A landscape with many peaks, sampled at points; each row gives a point and its height.
A climber steps from a point to the highest of its 2 nearest points, and stops where none of them is higher. Distance is the straight distance between rows; heights are no part of it.
z_228: [-23   2   5   5   2 -20 -18  18   1  -2 -18  14 -12  -7  41 -22  20  15
 -32  -8 -63  -2  21]  h=4.01
z_414: [ 14 -17   4   6   6  18  -7  19  -8   4  10  42   3  -4 -45 -17  22  22
  51   0  16   0   8]  h=6.95
z_229: [  0   1   5 -39 -15  11  15  30   3  16 -23 -30   4   2  40  -1 -25  42
 -11   7   8  30 -12]  h=5.60
z_646: [ -9   6  -8  29  23   2 -33   1   9  -9 -16  34  -9  21  25 -36  -3  32
   6   6 -16   6  10]  h=7.23
z_986: [  9 -13  -6  26   4  37 -12  -8   1 -35 -15  26  26   3 -29 -29 -55  16
  25  24  38   1 -48]  h=6.68
z_28: [ -9 -15 -18 -15  11 -25  -7 -41 -13 -16  27  -8  10 -14  -3  13  40 -17
 -20  -1 -24 -14  -9]  h=2.26
z_117: [ -4  14  -1 -16 -13 -11  -8  32   8  16 -17  23 -31  28  27  14  22  13
  29 -15 -13  44  48]  h=8.37
z_235: [  1 -13 -13  -9   1  -9   5 -15  -5  -8  10  -3   7  -7  -3 -12  11  -7
 -19  10  -1 -13 -31]  h=2.55
z_801: [-16 -19  -4  18  16 -31 -13 -38  -4 -10  20  34 -37  -3 -12 -29  45   6
  11  -8 -49  -2  14]  h=3.95
z_401: [ -1  26   6 -30  -1   0  12  43  -5  23   4 -24 -21 -13  10  21  21 -17
   6  -7   6  17  14]  h=6.83
z_832: [-16  19   7  -4   6  -7   3  -1 -14   1  17   1 -22 -16 -23   0  71 -19
   6 -21 -17   1   2]  h=4.47
z_516: [ -1   5 -21  12  33 -37 -12   5  23  19  22  13 -17 -14  15  16  22  17
 -18  -4 -26  -1  62]  h=6.07
z_604: [ 10  17  10 -18  -3  24  46  10 -10   9   7 -13  -4  21 -14  -8 -39  12
  20  14  33   5 -63]  h=4.66
z_889: [ 18  23 -12  -7   6  15  10  -4 -11 -13  -4 -15  31   9  -8  11 -37 -24
 -15   1  20 -36 -16]  h=8.34
z_158: [-14   9   0  -5 -10 -23 -23 -12  26  12   6  24 -39  19  21  17  43  -1
  11 -19 -24  29  55]  h=7.65
z_383: [ -8  10   7  25  -4 -30  -4 -11 -11  -9  16   5 -18  -6 -17  -4  58 -32
 -16 -22 -47   7  30]  h=4.91
z_780: [  5  -9   0  30  -4 -51  18 -30  -6   1  -7 -24 -22 -18  27   0  23 -32
 -24   4 -53  10  -8]  h=6.88
z_327: [ 16  37 -38 -13  -4  28   8  -2  -4 -65  26  11  11  18 -30  17 -25 -18
 -21  17  26 -36 -49]  h=7.06
z_220: [  0   8   3 -38  10  31  29  14   0  14 -14 -12  -1  11  10   5 -34  46
  15   0  26  33 -40]  h=5.09
z_5: [-23  16  -7  -8  18 -17 -23 -17 -11 -81 -23  -4 -35 -12  19 -23  20 -11
 -32  -7 -40   0 -40]  h=5.32
z_423: [ 21   7   8 -22 -16  23  18  13  11  40  -3 -27  15   0   2  63 -15 -15
  16  -5  47  20  28]  h=4.51
z_840: [-11  -1 -11 -22  -9 -10  -6 -19 -22 -64  -7   2 -22   3  11 -12  -3 -23
 -29  -3 -24 -24 -46]  h=6.11
z_902: [ 14   0   9  42 -28 -41   4 -15 -18  11   9  12 -21  12  -6 -17  24 -31
 -15  -7 -41 -20  10]  h=5.44
z_337: [-10 -13  11  40 -23   1 -23  30  21  33 -11  13  13 -13  13 -26  -8  13
 -28  10 -31  -5  33]  h=0.68
z_33: [  1 -16   7  34 -14   4 -11 -22  13  -9   5 -22   9  -8 -19 -30 -23 -14
  -5  35  23  -7 -33]  h=3.70
z_166: [ -9 -37  -4  24  -1   3 -26 -15  -6 -14 -21  16  24 -11   9 -17 -14  -7
 -13   3  -8 -21  16]  h=1.05
z_649: [  2   8 -30  -6  27 -17  15   1   4 -23  29 -17  -9 -21 -15 -20  23   9
  -9  23  -7 -19 -20]  h=2.84
z_160: [  7   0 -35  26  41 -32 -11 -18   3 -51  21   5 -24 -27 -24 -29  27 -16
  -7  17 -18  -8  -9]  h=3.18
z_350: [ -2   2 -13  17  29 -32 -27 -37  -2 -35  43   4 -28 -11 -21 -22  62 -18
   0  -6 -42  -8  -1]  h=3.56
z_858: [ -7 -10 -11   7  44 -15 -25   8  29   1  37  12  -6 -36 -20  13  30   7
   2 -18 -22  20  54]  h=5.57
z_857: [ -4 -28   5 -16  -3  12   5  10 -26  -6   4  15   0 -13 -55  -2  38  -8
  39 -22  13 -14   4]  h=6.41
z_199: [  1  20  36  -1 -24  11  36   1  -5   0 -15 -57  20  12   6   3 -60 -15
 -22  21  12 -45 -28]  h=6.46
z_450: [ -5  -4 -12  -7  -9   5  -3  16 -34 -34  -7  23  -5   0 -53  -6  24 -17
  12 -10   7 -33 -15]  h=5.90
z_509: [-18 -29  12  27  36   2 -41   6  18  -4  17  28 -13 -27 -10 -17  33  23
  13 -26 -40  15  47]  h=5.08
z_211: [-11  -5   7   0  -5 -32  25  20 -15  16 -19 -36 -28 -28  43  23  -2 -10
   9  -3 -14  21  23]  h=6.96
z_868: [  8  -7  13  13  -4  -3 -13 -11  25  37 -12   8  -9  30  22 -15 -17  17
  37  13  33  30  27]  h=6.26
z_157: [ 13  20  10  -3 -17  22  26   4   3  27  12 -30  13   0 -14 -18 -20  16
   7  29  52  -3 -41]  h=4.24
z_632: [  6 -19 -16  22   6 -51  11 -25 -10 -23  -5  -9  10 -26  17 -10   4   0
 -68  11 -62 -24   2]  h=1.51
z_39: [ 11  39  39  -9 -28  16  49  15  -8  23  13 -36  23  30   0  22 -52  -4
  -2   7  24 -39 -19]  h=7.10
z_411: [ -8  22   0 -23 -12   7   2  22  15  23 -12   0 -27   0   2  14  10   7
  24 -10  19  58  16]  h=7.60
z_339: [ 20  31 -19 -20  20  29  -3   1 -19 -75  21  22  -5   6 -49   0   6 -13
  15  -8  43   0 -60]  h=6.04
z_626: [ 23  28 -26 -21   1   9  17  -7 -22 -35  23 -16  10   5 -18  20  -6 -27
 -27  13   6 -54 -36]  h=7.67
z_622: [ -5  -3  10 -17  -5 -24 -13 -28   8  15  33   2 -17  16  18  30  43 -22
   9 -19  -7  25  31]  h=6.99
z_703: [ 14  10 -17 -38  12  40  19  -4 -16  -4  14   9  44   8 -22  30 -31  -9
   2 -27  30 -38 -25]  h=9.01
z_751: [ -1  20  22  -8   3  27  44   7 -20   2 -17 -16   6  19 -13  30 -67 -17
  30   2  51 -15 -15]  h=5.43
z_797: [-37   6  28 -21 -28 -15  -9  36  20  14   1  -6 -20 -30  -2  -1  57  16
 -17 -15 -42  29  36]  h=3.55
z_504: [ -5 -15  12  55  -6  14 -40   9  11   4 -29  33  18  -3  11 -33 -13   4
  -7   9 -15 -27  30]  h=0.87
z_207: [  9  13 -17 -13  34 -24  -8  19   7  17  24 -16  -2 -45 -13  20  40 -20
  -7 -19  -6  14  38]  h=5.56
z_271: [-19 -28   5  23  34  13 -22  -3   6   3   2  46 -19  -5 -20 -29  35  32
  41  -1 -25   2  31]  h=4.69
z_136: [ -8 -22  12  17 -11  -8 -12  -3  33  42  17   6  -4   3  20 -10   7  14
  18   8 -10  36  31]  h=6.61
z_810: [  1   3  25  40 -10   8 -23  -6  10  16 -28 -35  23  -6  10 -22 -46  23
   3  29  47  22  -1]  h=5.00
z_693: [  4 -20  10 -22 -32  -6  22 -13  -6  34   9 -28  -2   9  19  40   4 -21
   4   2  -7  -3  -7]  h=8.78
z_877: [ 11  -9   2  -7  10  37  -2 -21  -7  16 -22  10  23  11  10   0 -31  24
  19  -4  44  13 -12]  h=8.79
z_16: [  7   3 -16  -9  18   1  -9  -7  21  34  15 -17  40  -8  22   5 -23  21
  -5  10  32   6  29]  h=6.12
z_731: [ 10  24  -8 -25   1  28  15  22 -20 -10 -29  16  18  15   7  -9 -35  24
  -1 -19  29 -18  -7]  h=5.48
z_260: [ 12 -10   1  -6 -28  -9   8  11  11  41  19   3  12  -1   2  20  14 -10
  -5  -6   3  -1  44]  h=5.91
z_462: [  1 -26 -21  35   5 -14 -17 -21  -5 -34 -16   9  23  -3  14 -15  -5  -4
 -50  15 -37 -34   4]  h=1.25
z_284: [  4  25  24 -18  -7  22  46   9   1  46   0 -27   7  19  -8  59 -45  -9
  39  -2  48   8  -9]  h=4.97
z_194: [  3 -38 -14   6   0 -24  -5 -16   5  16   1  -7  22 -31  22   6   5   1
 -54   0 -48  -7  18]  h=1.78
z_231: [ 12 -15   0 -11 -10 -28  13  -8  30  39  32 -12  -5 -14  11  57  32   2
  -4  -6 -22   8  52]  h=5.45
z_410: [  0  13  -9 -24  14 -29  15  21   4  28  17 -54 -16 -38  13  38  35 -15
 -11  -1 -12  24  13]  h=6.13
z_62: [  5 -11  -1   9 -18  -1 -12 -19   1  13   5  13  11  12  15   4  28 -17
 -11  -9 -15   4  26]  h=6.37
z_882: [ 17 -16   1  -1   5   4  11   9  14  29  12  20  -2  15 -22  -4   7  26
  47  -2  39  -7  22]  h=7.49
z_869: [ 18  22  -6  -6  11  46  25   1 -22 -20   5  12  46   0 -57  23 -45 -15
  20  -9  49  -5 -29]  h=8.36
z_114: [  5  22   0  -1 -24  26 -14  37  -1 -14 -31  18  12  27  17 -32 -34  28
 -13   3   8  -3 -32]  h=5.12
z_149: [ 20  24   6  -1  -8  25  -5  12 -19  -6 -40  35  40  24 -12 -25 -32   9
  13   2  35 -14  10]  h=5.79
z_3: [  2   5 -24 -21  31  -8  -7   1  16  20  14  -8   2  -4  25  10   5  18
  -7  -5   2  17  41]  h=6.60
z_493: [ -4  -7  -9 -23  -1 -14  20 -25 -25  -3   4 -45  -2  15  31  26  -5 -27
  -8  -5  -8 -10 -36]  h=7.71
z_689: [-29   1  21  16  -9 -11 -10  25  17  27   4  17 -37 -15  16 -22  44  16
 -25 -11 -68  14  27]  h=3.66
z_530: [ 12  10  15 -23 -37   8  32   8  -3  44  12 -37  14  12   4  26 -25  -6
  -5   3  17 -17 -19]  h=7.81
z_521: [  6   8 -10  -6  -2  23   5   4 -19 -59   0  28  -8  12 -28  -9  -3 -18
  20  -3  25 -33 -39]  h=5.59
z_739: [-16   8  12 -11 -20  31  40  11 -11 -13 -29 -22  12  12 -17   6 -58 -10
   5   6  34 -36 -40]  h=5.84
z_59: [  1   8   5  15   5  15  -8  12  20  37 -15 -24  32 -10  11  -1 -33  49
  11  18  47   8  18]  h=5.62
z_90: [  0  23 -21 -39  11  38  14  -9  -6 -83  28  38  -1  26 -53  22 -14  -5
   6  -4  20 -26 -63]  h=6.50
z_836: [ 20 -10 -10   1  31  35  -1   2 -19 -26  15  15  29  -2 -57  10  -7 -22
  24  -4  40   0 -29]  h=7.78
z_256: [  7 -11  -3  16 -14  33  -7 -11   3 -17 -25  27  30   9 -14 -34 -37  10
  -2  25  22 -26  -8]  h=6.20
z_404: [  9  21   6 -23  -7   6  13  19  14  33  19 -51  -3  14  14  87 -17 -33
   8  -4  37  25   0]  h=4.14
z_706: [ -5 -23   4   2  11 -15 -13 -23 -10   2  22  33 -21  18  -7  -5  44  19
  38  -5 -15   3  21]  h=4.32
z_947: [-21  16   3  -1  12 -19 -33  -3 -12 -48 -21   4  -6 -17  23 -22  30  -4
 -47 -11 -53   3   0]  h=4.54
z_85: [ -4   4   8   3 -30  -2  -8  21  -3  14 -22 -10  15   7  17 -24 -14   7
 -20   0 -14 -20  17]  h=0.49
z_243: [ -5  -5  11  53  -4   1 -16   2  10  12 -33 -15  13  -6  21 -40 -54   6
 -16  30  11 -10 -21]  h=4.36
z_75: [  2 -40  -4  -9   6  25  -6 -11  25  27 -12  15  22   0   2  16 -19  31
  26   5  26  41  11]  h=8.05
z_859: [ -9   1  15  17 -15  20   8  -1  15   0  -5 -24   8  -2 -12 -38 -52  11
   5  28  38 -10 -67]  h=3.74
z_55: [ -3  -6  -5 -17 -11  -2  17 -21 -17 -53  -9 -32  -4  20  25  21 -30 -30
 -33  -1 -20 -16 -51]  h=6.86
z_107: [ -7   7  26   4 -37  -7 -11  32  -3  30 -35   3 -18  19  24 -14   6  -6
 -10 -16 -15  21  14]  h=0.29
z_608: [-10  -6   3  19  10 -47   1   9 -12   8 -22 -15 -36 -18  31   7   5 -23
 -18  -1 -38  15  19]  h=7.90
z_382: [ -1 -30  -3  -5  11   7 -15 -20  32  20  16  -5   7 -10   0   2  11   7
   9   3  15  39   3]  h=7.34
z_764: [  9  -3   2 -11  -3  25  10  -5  -4  20  11  11  21  11 -18  21   0  -1
  25 -14  36  -2   3]  h=8.06
z_165: [ -4 -41  -6  -8   6  -9  -9 -42 -21 -13 -10   6  24 -26   9  12  24 -17
 -39 -17 -29 -10  12]  h=2.01
z_26: [-22   9  -5   2  10  -3 -21   8  -9 -29 -32  23 -36  15  22 -29  10   9
  10   5 -12  10 -16]  h=7.97
z_506: [  1  -4  -7  23   9   0 -21  -5  30  30  -4  42 -15  38  28 -33 -13  49
  28  10   4  26  23]  h=6.72
z_976: [-15 -20  14 -32  -7  -8  21  19   4  26 -33 -26 -18  -4  34  16  -4  10
  12  -3   2  22   9]  h=6.23
z_454: [ 22 -19  -8  24  13  17 -11 -17  -3 -44   9  25  15   4 -44 -30 -18  -9
  38   9  36   1 -17]  h=7.22
z_35: [ 13   0   9  60 -16 -49  -1 -25 -10  12  -1  -1 -28   8  17 -22   5 -25
 -34   2 -69  10  -8]  h=6.05
z_875: [-20  13   8 -31  -6 -17 -11  26  11   0   7   4 -33 -21 -20  12  58  12
  24 -15 -17  26  20]  h=4.00

Where does a climber stop that starts at each point below?
z_114: z_703
z_859: z_608
z_797: z_608
z_689: z_693
z_423: z_693
z_521: z_703
z_404: z_693
